Each row is a point on a landscape with many peaks, with its height.
A climber steps from a point to whichever of its 3 nearest points has the largest rise for the distance, and stops where none of them is higher. Distance is the straight distance between rows; heights are no part of it.
(364): | 123 | 101 |  74 |  78 |  95 |  76 | 113 | 110 | 126 |  height 623
(38): |  67 | 120 | 106 | 113 | 110 | 112 |  33 | 104 |  75 |  height 710
(433): | 105 | 101 | 130 | 110 | 111 | 105 | 151 |  89 |  89 |  height 698
(18): |  74 | 112 |  81 |  82 | 113 | 124 |  93 | 132 |  84 |  height 421
(323): |  79 | 126 | 111 |  94 | 113 | 111 |  51 |  89 | 104 |  height 641
(53): |  72 |  84 |  72 | 104 |  83 | 124 | 103 | 115 |  89 |  height 398
(327): | 157 |  66 | 141 | 110 |  95 |  56 | 104 | 100 | 126 |  height 678
(234): |  79 |  87 | 112 | 127 |  79 | 125 | 111 |  78 |  82 |  height 461
(567): | 131 |  78 |  98 | 107 |  81 |  67 | 108 |  84 | 127 |  height 666
(14): |  80 | 126 | 105 |  96 | 107 | 104 |  48 |  80 | 112 |  height 638
(584): |  70 | 116 |  86 |  95 | 122 | 125 |  77 | 137 |  49 |  height 436
(603): |  70 | 121 |  95 |  83 | 125 | 121 |  80 | 124 |  68 |  height 513
(643): | 106 | 128 | 100 |  72 | 125 |  96 |  94 | 104 | 119 |  height 626
(11): |  68 | 114 |  91 | 107 |  94 | 111 |  17 |  96 |  90 |  height 650
(99): | 102 | 109 |  76 |  75 | 109 |  99 | 112 | 118 | 111 |  height 406
(92): | 112 | 102 | 133 | 114 | 115 |  97 | 144 |  91 |  91 |  height 690
(627): | 120 | 118 |  83 |  66 | 114 |  84 | 105 | 110 | 128 |  height 624
(219): |  81 |  87 |  85 | 118 |  75 | 119 | 107 |  90 | 100 |  height 56
(216): | 115 |  85 |  73 | 101 |  78 |  88 | 116 | 101 | 124 |  height 590
(72): |  85 | 124 | 114 |  82 | 130 | 110 |  71 |  95 |  99 |  height 628
(167): |  83 | 114 |  87 |  94 |  84 |  99 |  32 |  84 | 117 |  height 560
(112): | 117 |  97 | 123 | 104 | 115 | 103 | 169 | 101 |  82 |  height 682
(57): | 127 |  80 | 118 | 121 |  85 |  82 | 121 |  72 | 113 |  height 673
(129): |  94 | 103 |  72 |  82 | 100 | 102 | 110 | 115 | 108 |  height 382
(250): | 136 |  74 |  87 |  97 |  76 |  59 | 110 | 102 | 133 |  height 621
(252): |  71 | 125 | 106 | 101 | 125 | 125 |  51 | 116 |  58 |  height 660
(641): | 138 |  93 | 137 | 111 | 112 |  84 | 142 |  91 | 100 |  height 699
(308): | 110 |  97 | 126 | 122 | 101 | 106 | 133 |  73 |  97 |  height 663
(271): |  73 | 117 |  80 | 101 |  82 | 103 |  25 | 100 |  99 |  height 613
(341): |  96 | 129 |  99 |  74 | 126 |  99 |  89 | 105 | 115 |  height 627
(625): |  76 | 115 |  67 |  89 |  79 | 102 |  23 | 109 | 110 |  height 554
(370): |  93 |  88 | 111 | 129 |  82 | 114 | 115 |  76 |  95 |  height 465
(191): | 112 |  80 |  98 | 116 |  78 |  90 | 120 |  75 | 112 |  height 516
(460): | 112 | 131 | 102 |  76 | 125 |  88 |  91 | 100 | 123 |  height 625
(85): |  82 |  98 |  69 |  91 |  91 | 114 | 108 | 120 |  98 |  height 403
(589): | 111 |  84 | 115 | 126 |  85 |  99 | 125 |  73 | 107 |  height 610
(44): |  71 | 101 |  71 |  89 | 100 | 126 |  91 | 134 |  76 |  height 405
(19): | 128 |  81 | 106 | 101 | 102 |  95 | 177 | 118 |  86 |  height 669
(148): | 142 |  80 | 145 | 103 | 117 |  71 | 139 |  99 |  97 |  height 702
(594): | 136 |  83 | 128 |  94 | 117 |  78 | 165 | 116 |  96 |  height 707
(41): |  74 |  98 |  77 |  87 |  97 | 120 | 100 | 123 |  84 |  height 409
(259): | 140 |  79 | 125 | 117 |  93 |  69 | 115 |  82 | 116 |  height 686
(483): |  94 | 101 | 129 | 122 | 105 | 115 | 133 |  73 |  87 |  height 635
(504): | 145 |  68 | 128 | 115 |  87 |  59 | 103 |  84 | 120 |  height 693
(528): |  73 |  91 |  78 | 105 |  77 | 121 | 100 | 115 |  83 |  height 397
(303): |  76 | 119 |  97 |  87 | 129 | 120 |  76 | 121 |  77 |  height 595
(83): |  98 |  89 |  74 | 105 |  76 | 103 | 110 |  98 | 111 |  height 180
(265): |  97 |  81 | 106 | 120 |  79 | 105 | 112 |  75 | 102 |  height 505
(387): |  73 | 128 | 109 |  95 | 124 | 118 |  61 | 110 |  74 |  height 774
(403): | 123 |  92 | 128 | 110 | 118 |  90 | 149 |  93 |  90 |  height 696
(621): |  73 | 120 | 111 | 101 | 109 | 117 |  38 |  96 |  86 |  height 664
(436): |  88 |  91 |  74 |  94 |  82 | 110 | 106 | 109 | 103 |  height 345
(263): |  69 | 100 |  74 |  97 |  97 | 129 |  94 | 130 |  65 |  height 396
(503): | 121 |  88 | 131 | 119 | 105 |  87 | 126 |  72 |  99 |  height 642
(405): |  83 | 111 |  86 |  79 | 113 | 112 | 101 | 123 | 103 |  height 410
(630): | 118 |  91 |  72 |  93 |  86 |  79 | 118 | 102 | 123 |  height 619
(30): | 146 |  64 | 100 | 105 |  71 |  60 | 104 |  94 | 128 |  height 670
(176): |  94 | 132 | 107 |  84 | 116 | 101 |  65 |  84 | 115 |  height 634
(624): | 112 |  83 |  80 | 108 |  78 |  92 | 112 |  89 | 118 |  height 443

Where does a climber stop that starts at each point below?
(403) => (594)
(57) => (504)
(584) => (387)
(603) => (387)
(625) => (38)
(567) => (504)
(250) => (504)

Call two points neighbours if one is among the 3 nearest of the other. Go from one point of each pair to the other, from neighbour to neighbour, staying as high as possible. Name the lowest point that can't be avoided.
(38) and (594) => (630)
(433) and (504) => (503)
(594) and (433) => (403)
